Points, in no order, along strands that fork, close into loops and pass close to each other.
(in the rows, 128 means zero)
Points whose rows are less than 101 apart are linked; no others are. Some points are linked to none.
duvo: [ 91 140 135 145 139 105  93 167 139 134 108 148 129 108 145 142 105 165
  94  91]
tidat: [ 74 168 109 136 105 167 159 114 152 121 112  91 107 140 143 163 134 120
 117 171]
zezun: [111 159 146  97 100 123 156 152  85 106 151 143 220 118 158 117  79 103
 148 143]
Kisul: [139 150 101 111 175  97 133 162 196  69 158 109 163 102 145 127 110 126
  88 156]
Vamo: [ 90 209 151  84 146 147 100 174 155 169 117 118 143  98 134 116 122 124
  96 136]
rem: [105 118 170  83 184  97 125 164 161 158  94 159 125  83 119 112 125 146
  67 109]
gatag: [ 69 192 135 130  96 161 154 139 155 118 120  94 127 162 159 138 146  94
  87 144]
kep: [126 138  82 170 119 137 148 127 212 114 127 117 164 156 173 140 107 159
 147 120]
baz: [149 136 110 141 138 136 127  83 129 162 169 132  87  90  94 128  92 148
 199  93]
turum: [164 126 126 120 138 141 128 104 110 176 165 137  98  93 101  83 109 136
 153 112]
Dem: [ 84  99  61 139 129 143 155 106 120 112  90 143 102 130 141 185  90 100
 172 149]
Dul: [123 121 144  89 144 127  76 164 116 200  67 160 136  54 119 123 115 155
 119 108]
fomu: [ 82 134 158 145 115 132 160 108 132 128 104 106  51 169 112 116 174 116
  79 137]
seb: [ 82 203 152 103 103 154 136 159 121 131 118 122 123 153 174 120 130  84
 118 139]
kava: [177 166 151  84 144 127 127 152 143 115 180  91 148 109 118 102 130 107
 100 162]
Lik: [115 135 104 146 148 107 232  81  90  74 101 103 119 157 145 155 133 116
 189 164]
bipe: [103 155 122 184 143 141 106 144 185 125 120 136 125 121 126 128  93 178
 106  82]
zanov: [163  79 110 114 120 120  99 122  97 169 112 131 122  70 108 153 110 144
 121 128]
Rufed: [156 107 126 167 114 125 152 110 178  94 141 123  89 177 128 101 157 142
 152  99]
Lesof: [136 189 129 130 119 160 138 121 174 140 173  90 104 119 106  94 105 115
 120 135]
Vod: [132  54  87 163 129 111 185 115 144  97 129 152 109 126 131 106  91 133
 133 101]
laru: [145  39  99 177 129  97 176 101 133  92 103 151 113 149 134 161 111 130
 159  94]
bolo: [ 72 138  77 130 136 139 172 101  97 132 110 127 111  94 149 174  86 118
 182 155]
fuge: [152  47  89 168 149  94 124 137 172  80 125 152 108 116 125  97  99 147
 113  94]
vom: [152  62 126 100 157 102 103 151  81 164 119 214 183 119  68  94 105 146
 154 117]
Lev: [118 173  92 152 124 164 102 139 202 111 154  94 161 147 168 132 141 139
 138 133]
maz: [152 146 149 185 119 112 154  99 192 114 126 113 110 188 135 142 148 179
 173  95]
Rodov: [107 181 183 134  89 104 132 160 117 125 136 104 160 119 168 140 126 150
 111 101]
lalo: [155 115  64 160 149 102 155  83 125  88  95  84 118 127 115 203 115 128
 175 179]
Pogez: [178  73 132 143 116 115 140 105  64 109 184 170 165 129  95 123 107 144
 179  87]
rom: [ 98 153 131 100 102 118 132 170 102 101 129 123 190  96 171 149  96 135
 105 157]
dup: [106 125 147  80 137 161 191 116  69 178 116 163 130 106  97  73 114  69
 117 122]
supa: [166  91 133 188 117  71 138 100 161 101 101 129 144 159 139 212 130 138
 158  85]
nerif: [113 139 183  84 121 116 105 161  97 188  81 165 175  66 131 116 119 161
 127 119]
ginag: [164  58 107 129 103 119  81 132  63 116 116 173 185 150 101 165 119 116
 149 147]
zuk: [ 90 104 157 118 114 133 142 117 119 133 101 135  53 171 117 108 179 103
 114 132]
genu: [131 224 164  90 145 127 111 169 155 148 158  94 149 109 131 114 123 114
  94 144]
los: [ 97 108  63 138 125 145 110 154 145  98 102 136 161 127 191 166  96 122
 133 137]
gop: [143 112  69 147 152 123 149 145 193  78 154 109 160 113 142 103  98 135
 107 138]
lazo: [134 105 136 117 128 136 137  87  37 141 151 166 130 160  98 124 166 113
 182 143]
mebom: [136 104 116 110 131 147  82 133 124 199  98 123 105  61 113 132 110 154
 110 136]
Tigu: [105 126 103 173 120 137 105 140 159 106 113 122 106 164 142 150 158 136
 124 125]
lusen: [137 106 111 110 130 131 149 138 121  87 146 156 163 132 135  89  98 103
 131 131]
roko: [149  88  83 117 135 137 140  87  79 121 132 119  93 114 103 158 131 120
 159 163]
sima: [114  89  67 136 117 130 119 111 103 124 103 169 156 131 159 196  77 106
 184 115]
tuso: [104  98 121 117 132 156 140 103 109 112 116 164  69 189 134  97 167  88
 166 127]
ger: [132 145 138 118  97 161 162  99 102  96 165 120 147 194 159 122 165  94
 179 150]
sev: [103 150 126 126 104 134 113 144 112 181 122 135 133  71 149 153  65 155
 148 115]
kimaf: [ 98 150 123 131 173 132 113 160 182 125 120 116 108 119  99  92 133 142
  41 133]
rol: [139  80  90 139 108 124 105 125  96  95 121 182 200 144 138 184  95 114
 158 127]
Pava: [158  81 132 130 156  85 117 151 151  92 138 137 118 127 112  78 131 141
  93 115]
katef: [127 146 137 122  84 136 174 118  84 107 160 132 188 124 163 138  92 118
 186 112]
non: [103 153 102 147 113 139 179 117 149 131 140 111 124 106 144 122  79 134
 153 118]
Lopi: [127 160 164 174 122 138 100  95 144 136 142  81  78 153  88 155 177 179
  81 125]
subuk: [148 125 116 164 131  89 123  94 136 134  99 117 102 118 103 211 105 130
 185 118]
bupa: [141 180 105 140 133 160 137 136 199 111 167  93 135 150 123  98 113 121
 117 129]
mipuz: [119  99 116  90 123 178 140 100  62 173 132 137 143 117 110 101 148  99
 129 180]
bota: [112 149 171 139 120 114  64 150  94 183  93 115 127 102 133 156 170 163
  91  98]
Fevul: [137 105 102 157 129 139 145 115 173  91 136  90  94 147  92  99 150 139
  47 141]
dizi: [112 102 136 144 106 113 149 112  77 111 110 189 149 151 150 153 100 117
 205  80]
nasu: [171  80 122 151 121 114 129  74  54 117 155 173 137 157  89 155 130 118
 198 116]
fule: [174 100 116 147 131 131  64 120 132 116 156 165 137 161 131 123 128 122
 194  88]
venab: [150  83  69 132 140 122 107  90 106 108 111 112 106 117 101 203 127 105
 150 185]
tati: [106 172 190 112 101 122 171 124 124 174 129 119  94 117 114  78 103 101
 118  89]
rof: [142 117 138 114 145 140 151  90 133 190 147 128  61  97  81  56 126 125
 128 100]
demep: [122 122  98 161 135 138 113 151 184  95 119 141 127 146 152 116 117 147
 128  85]
zak: [181  50 122 174 112  81 140 103 134  83 120 134 140 137 139 181 124 127
 143  97]
noku: [178  74 108 137 137 131  60 113 110 142 143 181 139 136 102 142 109 109
 179  91]
tepur: [158 116 136 194 125 110 126  96 192 107 104 114 123 182 125 186 159 172
 150  83]
takiv: [100 153 115 127 109 127 155 155 131 105 132  90 162  98 163 142 117 121
  70 170]
zufu: [137  96 152  65 154 167 167 117  81 171  97 152 147 114  81  44 147  68
  95 149]
Terob: [153 126 119 146 124 108 149  93 119  94 123  61  84 158 111 175 182 140
 133 195]
vaduf: [172  81 116 114 142 108  63 145  90 147 142 190 172 132  80  99 123 142
 163 116]
mudu: [127 139 112 155 113 123 171 100 134 138 147 123 105  92 116 148  75 158
 183  97]
rurar: [107 173 158 148 183 130 102 150 167 122 149  95 131 115  91 109 139 162
  37 118]
genaf: [102 190 166 139 182 126  65 173 154 144 152 106 117 137 118 113 171 163
  79 115]
safi: [151 131 148 116 104 127 102 140 102 105 150  91 140 134 137 126 191 115
  77 174]
babi: [127 104 154  95  97 156 125 109  43 161 134 160 156 155 103  96 169 111
 139 165]
Nur: [149 112 144 163 131 118 171 127 175  86 139 121 111 163 136  70 144 109
 105 102]
vinu: [172 104 130 120 108 107 111 128  85 129 160 122 149  83 115 130 108 152
 124 129]
sekov: [124  85  79 157 125 141 141 106 166 109 125  86  76 130 103 142 134 140
  77 168]
gotup: [115 178 187  96 164 109  71 172 128 146 148 117 143 122 139 137 183 146
  81 137]
Vik: [120  97  81  95 150 168 164  72  72 148 130 131  89 113  96 133 142  92
 138 199]
vip: [149 108 122 115 102 145  96 107 106 113 146  92  96 160 124 140 200 113
 104 186]
Sepef: [122 160 100 153 135 157 109 116 167 135 124 147  98 173 143 149 125 132
 220  96]
Laboz: [156 103 128 120 114 134 144  89 121  96 150  89  89 169 121 133 195 110
 132 169]
lorud: [131 115  70 164 146 124 176  86 168  95 104  89 118 153 139 176 124 143
 152 178]
veg: [111 169 149 106 155 127 138 170 156  76 124 118 151 158 158 101 136  78
  87 130]
kosu: [ 80 126  99 117 108 143 142 123  92 176 113 143 129  71 146 156  70 134
 157 131]
vad: [ 95 167 133 123 116 157 135 127 125 151 125 140  94 128 135 115 102 121
 165 107]
lup: [100 121  99 152  97 126 133 147 139 120 106 129 153 112 178 183  78 143
 135 122]
Bude: [105 130  98 106 158 114 105 163 162 106 127 131 135 111 136 109 120 129
  74 147]
pib: [136 149 118  88 138 171  99 133 122 159 152 131 115 127 121  81 139  93
 141 164]
veli: [115 110  95 128 123 150  85 151 135  85 108 146 168 166 183 148 142 112
 144 140]
niner: [176 144 146 102 158 122 114 126 131 158 174 136 126  79  94  60  96 135
 150 104]
sep: [152 153 119  74 140 155 107 141 121 119 164 126 153 141 123  88 147  79
 115 174]
Nogu: [ 98 194 152 118 124 139  76 161 126 188 109 107 131  89 137 140 128 156
  98 119]
bizar: [139  81 151  74 163 101 117 154 105 138 102 188 157 101 106  89 118 140
 119 129]
lari: [130 192 199 107 141 120 131 147 157 178 130 131 104 106 106  65 117 139
  98  82]
favem: [183  75 114 125 114 115  97  93  52 153 144 150 147 122  77 162 138 129
 158 145]
suk: [103 158 158 153 122 153 130 113 151 140 127  91  77 154  94 116 175 139
  58 138]
Fave: [129 129 146 144  99 119 172 105  93 108 142 156 167 162 165 154 114 125
 220  88]
Zerom: [143  53 162 116 109  99  97 145  80 125  94 184 135 149 124 107 146 127
 127  92]
Dabir: [ 97 162 147 106  96 167 142 124  99 123 131 130 127 172 155 113 150  82
 163 155]
Nekib: [166 162 204  87 155 111 116 148 144 179 136 119 118  92  94  63 148 151
 110  92]
sose: [126 181 108 103 113 181 136 107 149 154 167 103  94 131 118 102 131  96
 136 158]
Sis: [138 172 178  75 134 127  78 160  98 137 148 101 168 124 140 124 193 121
  84 171]
gon: [106 118 161  79 166 122 118 160 132 169  77 132 118  95 119  92 158 135
  67 131]
Poka: [187 142 166  98 141 107 105 149 146 146 179 126 127 102 106  69 131 156
 128 103]
gimo: [116 142 163 132  90 126 107 130 105 158 122 109 100 129 138 159 166 155
 113 129]
dogen: [154 114  93 156 136 131  88 107 157 123 128 162 133 149 139 173  96 119
 232  85]
dapu: [122 104 159  67 153 150 139 145 111 173  70 130 131  92 100  69 162  99
  72 149]
kap: [122 141  87 162 161 102 217  81 151  98  93 101 125 176 146 153 131 134
 186 165]
vula: [118 103 151  64 173  93 126 162 150 126 117 184 132  92 113  89 101 139
  97 122]
Dorol: [139 157 154 127 117 102 160 160 151  74 149 101 173 157 171 111 151 109
 106 121]
fol: [117 128 168  93 115 138 186 105  81 168 123 139 105 131 112  90 126  85
 125 123]
gafa: [124 153 178 158  93 112 123 138 128 122 135 100 115 135 147 137 158 149
  99 108]
lupo: [110 175 122 124 122 175 121 120 146 146 143 151  92 161 142  94 108 118
 206  96]
Dorot: [172  70 128 122 112 123  77 103  80 173 105 148 132 100 101 163 140 122
 134 130]
sefaf: [108 162 170 100  99 129 101 154  92 174 112 158 153 102 156 127  98 144
 165 106]
tev: [ 85 138  86 135 100 153 158 125 153 110 123  75 126 105 147 162 117 117
  75 173]
bog: [144 158 143 139  95 137 157 130 147  96 159 107 172 162 179 124 147 117
 158 131]
letat: [111 133 118 129 126 147  62 165 128 102 121 128 135 159 158 148 173 128
 115 135]
bof: [ 89 192 173 127 161 100 140 174 159 100 132 111 139 150 143 124 134 110
  62 117]
letu: [ 69 148 169 143 144  86 114 184 120 122  95 146 148 119 163 132 123 155
  79  92]
Suviv: [139 155 132 176 125 122 116  81 145 110 112  68  69 165  85 191 167 167
 122 156]
Vegel: [141  86  44 152 127 132 140 122 171 100 136  96 120  98 124 138 100 140
  93 154]
kave: [137 120 130 127 115 128 149 121 135 157 130  97 105  81 117 101 109 135
  81 146]
zapom: [147  87 135 159 121 102 150 127 151 112 129 115  89 141 114  92 155 135
  57 122]
zeve: [ 63 176 186 109 179  93 141 185 135 123 103 137 136 126 149 138 134 119
  52 115]
Ladod: [120 111 119 150 110 107  92 146 129 134 101 142 130 111 149 185 104 140
 126  91]
Boso: [188  85 133 148  94  98 122 118 102 110 173 126 155 117 127 129 125 147
 148 115]

A piece is all that can be reached along the links. How many separate loops has the piece of each point below (a circle has one, a figure eight two, a Y none), and how many tips (points with one link)?
lazo -> loops 2, tips 1
supa -> loops 1, tips 1
letu -> loops 1, tips 2
baz -> loops 1, tips 1

How many points has the smallest loop of links through each point below? Write none if it is on no loop.
Sepef -> 25
nerif -> 14
fuge -> 11
favem -> 7
